A landscape with many peaks, sampled at points; each row gives a point and its height.
A climber steps from a point to the highest of its 2 nearest points, and stops where none of them is higher. Distance is the straight distance between rows; heights are no part of it.
Z_233: [122 129 103 117  90 149 136 113 129 157 121 133 106 128 101 159 110 142
 109 151 143]  height 177
Z_470: [144 141 144 163  95 152 123 104 145  84 126 131  84  99 108 121 129 153
 116 105 145]  height 239
Z_131: [ 99  90 193 119 128 123 134 127 123 141 105 104 109 113 124 113 112 117
 157 121 170]  height 197
Z_2: [146 124 154 169 140  98 181 131 160 101 109  98 102 128 132  68 203 138
 126 118 136]  height 775
Z_30: [122  89 140  95 150 153 132 111 130 132 130 166 138 118 116 188  75 102
 108 120 122]  height 79
Z_722: [159 156 106 147  97 119 122 140 114 151 144 103 128 128 155 103 135 198
 105 162 143]  height 210
Z_629: [152 106 107 145 145 131 109 115 122 143 139 105 129 133 114 130 112 162
  99 130  53]  height 422
Z_945: [153 165 171 165 155 132  95 166  74 136 122 126 103 127 189  84 136 113
 102  96 140]  height 452
Z_837: [ 96 128 118 104 134 107 102 116 138 180 141 139 124 134 145 137 210 104
 133 119 121]  height 537
Z_230: [159 115  94 119 165 138 114 123 149 121 132  89 125 154  43 172  49 141
 110 126  97]  height 481
Z_939: [148 102 124 143 127 156  79 138 116 137 132  81 103  95 141 119 107 129
  23 127 111]  height 330
Z_559: [136 138 151 107 141 152 183  99 140 120  99 119  97  92  72 113  65 134
 153  98 146]  height 315
Z_592: [156  96 128 117 121 153 171 139 128 110 171 120 149 119 126 154  92 145
 120 150 110]  height 386
Z_828: [159 119 120 131 104 210 137 135 113 118  84 134 145  60 119 112 120 157
  84 114 124]  height 552
Z_374: [133 117  76 156 127 160  85 102 151 117  90 124 115 101  63 149  81 140
  71 156  94]  height 551
Z_197: [120 119 109  73 113 128  73 146 139 117 181 152 132 153 166 145 130 114
 119 157 108]  height 316
Z_728: [146 187 110 175 133  95 131 146 112 118 107 137 171 207 183  92 225  65
 128 124 196]  height 575
Z_75: [156 183 136 202 105  99 147 130 121  63 110 180 127 148 131  97 189 116
  86  92 138]  height 338
Z_189: [128  77 181 135 139 126 187 139 140 127  98  95 138  79 122  83 140 155
 116 155 167]  height 600
Z_954: [106 147 123 161 157  79 114 161 144  98  99 136 175 189 228  63 194  72
 155 149 166]  height 416
Z_181: [ 90 151  96 105  90 148 122 148 114 163 166 109 168 164 141 135 109 121
 180 143 124]  height 529
Z_561: [143 131 128 138  63 143 139 154 122 139 123  96 127 132  92 145 131 130
 139 150 149]  height 159
Z_421: [ 96 137 104  73 112  94 105 126 137 157 167 115 173 172 121 128 129 138
 180 138 117]  height 599
Z_386: [120  98 147 145 169 160 142  92 172  84 136 130  89 101 109 125  89 118
 128  83  87]  height 391
Z_431: [138 139 139 140  60 130  79 128 101 116 128 113 116 143  89 139 148 105
 142 109 148]  height 141
Z_756: [144 120 142  97 118 144 116 135 149  94 133 122  97  99 120 114 119  86
 110 117  81]  height 44
Z_72: [144 146 133 116 113 114  51 105 131  95 159 157 131 151 160 116 152 158
 151 113 132]  height 485
Z_781: [169 141 140 161 117  96  86 139 162  47 164 116  83 109 117  88 105 130
  66 116 145]  height 348
Z_149: [103 101 124 147 138 121 108 117 105 140 117 153 151 119 142 171 113 150
 139 166  82]  height 289
Z_221: [124 114 141 122 179 141 178 100 137 122 113 117 122 105  83 141  86 125
 135  88 107]  height 351
Z_17: [142 121 134 102 120 135  82 105 124 120 123 164 128 146 141 122 120 163
 168 133 125]  height 545
Z_456: [ 98 170 171 157 150 134 116 106 105 122 117 143  68 113 141 130 150  92
 143 110 122]  height 581
Z_576: [ 98 125 185 136 140 111 158 145 122 129 110 123 112 119 132 111 139  88
 188 151 166]  height 229
Z_480: [117  77 137  83 101 156 109 113 176  97 132 115 108  86 102 110 130 103
 100  81  93]  height 53
Z_303: [113 105 136 138 118 124 137 191  97 139 148 102 186 128 194 108 115 126
 155 174 118]  height 323
Z_916: [106 134  89  53 136  90 117 126 140 158 152 128 171 169 112 155  57 126
 164 129 120]  height 531
Z_493: [159 141 131 133 109 109  90 121 172  56 178 122  86 137 118 131 104 130
 115 131 135]  height 390
Z_441: [125 136 115 114 179 136 116 127  93 161 133 112 123 143 129 112  94 164
 184 124 101]  height 343
Z_26: [126 127 109 104 152 136 212 112 116 166  81 150 119  89 110 151 102 135
 116 146 100]  height 203
Z_50: [161 137  96  89 128 182  80 122 125 114 120 143 119 127 134 111 104 157
 123 137 123]  height 615
Z_902: [111 146 143 112 172 102 140 112 115 135 113 115  99 139 102 121 114 124
 211 127 115]  height 312
Z_39: [136 167 114 153 137  82 111 171 119 122  89 158 145 178 191  90 221  68
 135 163 189]  height 492
Z_246: [ 74 153 119 139 108  82 100 135 139 147 136 150 146 161 189 113 189 118
 157 156 154]  height 645
Z_453: [148 150 135 131 149 141  77 173  83 141 150 109 134 136 202  82 111 120
  96 137 115]  height 412
Z_184: [111  81 153 137 128 141 133 125  98 147 124 134 146 126 145 151 133 129
 140 128 109]  height 311
Z_251: [141  94 136 118  95 157 134 149 108 116  89 119 139  80 121 112 136 157
 100 139 128]  height 507
Z_315: [135 122 152 120 103 143 159  91 136 118 103 139  99  89  91 111 130 151
 162 128 154]  height 272
Z_713: [110 113 101  90 163 130 103  90 157 170 153 122 112 132 107 164 180 110
 104  80 118]  height 491
Z_123: [115 142 132 138 148 161 194 126 102 146  74 151 122  92 106 119 100 152
 150 140 117]  height 220
Z_520: [100 110 105  89 141  91 106 112 147 152 164 138 144 158  93 155 146 140
 172 111 123]  height 671
Z_635: [170 154 126 164 130 172  95 172  82 124 184 108 152 122 202  92 107 141
  74 122 144]  height 381
Z_237: [108 178 113 112 123 147 143 149 119 131 164 129 123 153 155 148  96 119
 173 165 142]  height 455
Z_410: [140 114 125 143 148 161  85  80 166  77 136 155 109 115 101 134 100 126
 114  92  86]  height 430
Z_206: [141 107 129 101 145 134  97  94 173  97 157 125 130 130  74 158 160 109
 154  69 119]  height 528
Z_815: [123 110 135  80 174 114 148 104 105 155 104 163 143 120 107 189  25 112
 108 119 144]  height 100
Z_168: [120 146 138 127 114 148 151 111 108 152  67 157 122 106 109 117 146 151
 170 147 151]  height 243
Z_191: [111 114 118 116  84 128 142  96 148 153 132 166 148 136 155 140 163 145
 149 166 179]  height 431
Z_350: [131 156 127 162 149  92 137 122 157 105  81 132 123 125 126  80 238 105
 118 114 149]  height 667
Z_726: [138 163 141 191 101 135 131 100 172  76 134 119  90  92 118  76 133 131
 102  57 121]  height 266
Z_695: [ 95 116 125  65 119  95 155 134 112 154 136 141 151 141 114 163  67 113
 163 136 147]  height 460
Z_632: [112 151 117 131 143 161 196 101 126 181 109 143  75  91 102 159 122 110
 100 115 108]  height 187
Z_718: [176 136 144 130 113 127  76 127 140  73 170 108 122 150 119 116 133 150
 139 114 126]  height 433
Z_423: [101 174 154 159 127 117 122 131 123 101 134 158  87 135 139 154 172  95
 173 147 150]  height 479
Z_965: [154 168 140 153 114 126 113 175  82 100  81 162 151 148 161 100 203 107
 125 134 101]  height 282
Z_639: [136  90  79 116 143 114  70  97 149 160 166 114 141 163 108 161 133 166
 114 124  75]  height 443
Z_213: [ 63 143 116 110  81  96  99 123 138 156 135 152 160 154 154 146 158 116
 160 175 163]  height 530
Z_875: [151  95 145 150 127 109 181 149 146 121  58  88 122 115 148  63 174 132
 130 145 178]  height 679
Z_922: [166 168 121 162 116 117 136 133 105  95  95 162 128 131 144  78 197 146
  93 117 100]  height 305
Z_630: [101 132 174 130 159  88 182 120 132 126 123 131  92 130  86 128 124 115
 205 142 158]  height 270
Z_53: [165 128 140  76 124 147 125 126 119 134  94  73 105 115  71  84 121 133
 153  98 119]  height 162
Z_658: [102 151  94 104 114 111 146 110 115 199 120 124 117 133  96 151 116 148
 140 140 161]  height 195
Z_377: [100 106 134  68 102 147 158 169 132 139 116 153 187 140 178 131  92 125
 175 154 157]  height 247
Z_369: [ 97 182 145 144 134  97 118 147 146 115 118 144 113 161 163 112 195  85
 194 157 161]  height 506
Z_140: [152 142 121 182  91 102  99 144 143 115 155  69  90 129  88 155 123 108
  84 116 112]  height 114
Z_216: [136  72 134  82 145 160 127  90 170 117 130 143 125 106  95 158 106 101
  81  95 113]  height 65
Z_899: [111 145 104 128 116 141 197 158 106 166 149 132 146 132 139 156  81 140
 158 178 171]  height 382
Z_494: [136 122 147  92 179  74 159  88 141 162 114 177 133 133  98 188  38 128
  88  87 154]  height 122
Z_171: [ 65 123 112  71  73 149 128 134 112 161 142 165 187 143 175 125 106 139
 170 152 183]  height 290
Z_406: [148 107 140 145 108 135 101  99 157  69 143 153 135 118  99 150 158 117
 125  76  95]  height 478
Z_721: [126 125  88 133 158 155  96  95 152 126 111 115 107 129  46 164  78 110
 102 127  95]  height 513
Z_414: [ 99 153 117  94 158  81 144  73 125 176 102 154 120 146  93 146  83 168
 166 130 153]  height 170
Z_834: [122 154 104 159 130 113 104 146 106 143 141 150 141 147 145 142 120 164
 157 173  95]  height 267
Z_915: [143 105 121 140 154 136 147 109 144 150 162  85 119 121 133 105 149 138
  86  92  83]  height 401
Z_738: [127 113 161 100 132 146 107 121 112 164 108  91 111 123 102 107 113 113
 162 100 153]  height 175
Z_806: [112  77 178 164 141 108 140 132 119 112 136 123 148 144 156 154 185 106
 141 116 118]  height 314
Z_257: [146 121  98 136 108 194 121 122 136 101  86 149 111  74 110 140  88 153
  62 131 102]  height 610
Z_146: [ 66 113 132  87 125 105 124 172 117 135 147 135 196 144 175 109 114 122
 178 173 125]  height 287
Z_564: [109 138 126 133 126 109 149 128 138 155  94 130 121 133 135 114 252 101
 130 129 142]  height 596
Z_239: [170 141 121 152 120 152  96 163 100 111 137 113 107  96 180 114 120 139
  31 124 133]  height 350
Z_270: [119 141 134 143 123 156 194 122 110 165 116  96 115 112 101 135 151  92
 121 116 113]  height 171
Z_978: [116 119 142 164 147  84 117 163 113 142 104 103 168 166 210  88 195  92
 133 153 130]  height 367
Z_896: [163 147  80 131 131 189 119 140 123 125 122 134 118 111 127 139  64 174
  96 154 113]  height 687
Z_999: [112 134 136  86 189  44 156  89 132 174 106 160 135 136  97 150  64 152
 133 103 149]  height 148
Z_651: [152 168 129 183  88  96 124 149 126  44 132 170 144 150 114 135 199 117
 125 110 120]  height 383
Z_64: [129 156 186 174 160 111 107 122 101 121 129 111  85 129 162  99 154 127
 131  95 132]  height 503
Z_993: [153  97  87 110 156 163 132 145 104 154 150 102 162 148  89 174  47 141
 102 139  98]  height 450
Z_91: [151  84  95  98 145 114 148 142 120 134 179 119 175 152 110 179  59 145
 128 135 109]  height 423
Z_387: [155 162 130 172  97 124 103 121 148  51 156 155 128 139  96 152 186 115
 130  73 109]  height 429
Z_475: [135 128 105  80 183 127 169 141 102 178 122 122 148 125 118 129  63 153
 145 133  95]  height 368
Z_429: [147  92 148 154 124 160 161 182 112 111 160 107 164 114 175 129 127 136
 109 158 125]  height 352
Z_289: [143 180 164 194 108 121 145 138 125  75 112 132  96 124 123  78 169 117
 100  81 148]  height 301
Z_458: [106 151 129 132 118 110 143 122 100 176 106 110 141 142 127 107 133 156
 172 145 154]  height 217
Z_567: [117  99 106 109 166 127  52  82 140 152 142 129 132 145 101 167 152 118
 110 106  97]  height 464
Z_986: [128 102 119 138 129 119 170 139 143 172 182 104 122 131 154 152 147 122
  86 136 112]  height 375
Z_509: [118  96 120 101 114 117 109 118 154 139 169 120 126 132 161 152 135 128
  96 143 119]  height 347
Z_539: [131 141  85 137 136 148 137 162 112 171 148 120 141 117 183 102 102 189
 122 173 139]  height 227
Z_317: [ 78 115 124 120  84 142 156 123 112 173 119 134 177 135 170 130 135 148
 143 170 200]  height 358
Z_889: [141 154 135 157  68 125  86 145 137  93 122  98 101 106  79 135 142  91
 102  93 116]  height 126
Z_227: [110 100 120  93 147  97 181 141  96 167 135 125 173 139 125 140  93 152
 170 144 120]  height 400
Z_338: [154 118 139 156 114 137  89 131 156  85 143  92  94  91 116  99 105 111
  41 108 121]  height 319
Z_114: [138 131 122 172 118 146 133 129 139 108 166  99  86 114 114 168  89 108
  84 128 139]  height 102
Z_905: [134  68 155 123 128 119 187 142 138 110  83 124 134  84 121  99 137 137
 124 152 111]  height 548
Z_35: [138  92 119  92 142 117 114  77 154 125 158 161 150 165  89 172 125 147
 166  91 136]  height 595
Z_274: [ 97 146  87 143 119 146 133 157 114 156 131 153 138 147 181 126 120 162
 121 184 121]  height 245
Z_868: [144 130 132 112 106 179 126 163 148  62 134 118  89  85 109 131  76  78
 109 117 110]  height 33
Z_980: [132 104 165 162 156  92 153 142 123 111 115 121 155 135 183 116 219 102
 126 139 118]  height 340

Call two points neighbours if one is among the 2 nearest of the other. Go from one point of each pair to the other, from neighbour to neighbour, staying as high as possible. Name the lowest point that can't be avoided.
Z_896, Z_2 => Z_251
Z_456, Z_246 => Z_423
Z_246, Z_2 => Z_338

For each start below, name the point where the climber stops.
Z_509 => Z_2
Z_338 => Z_896
Z_738 => Z_520
Z_539 => Z_728
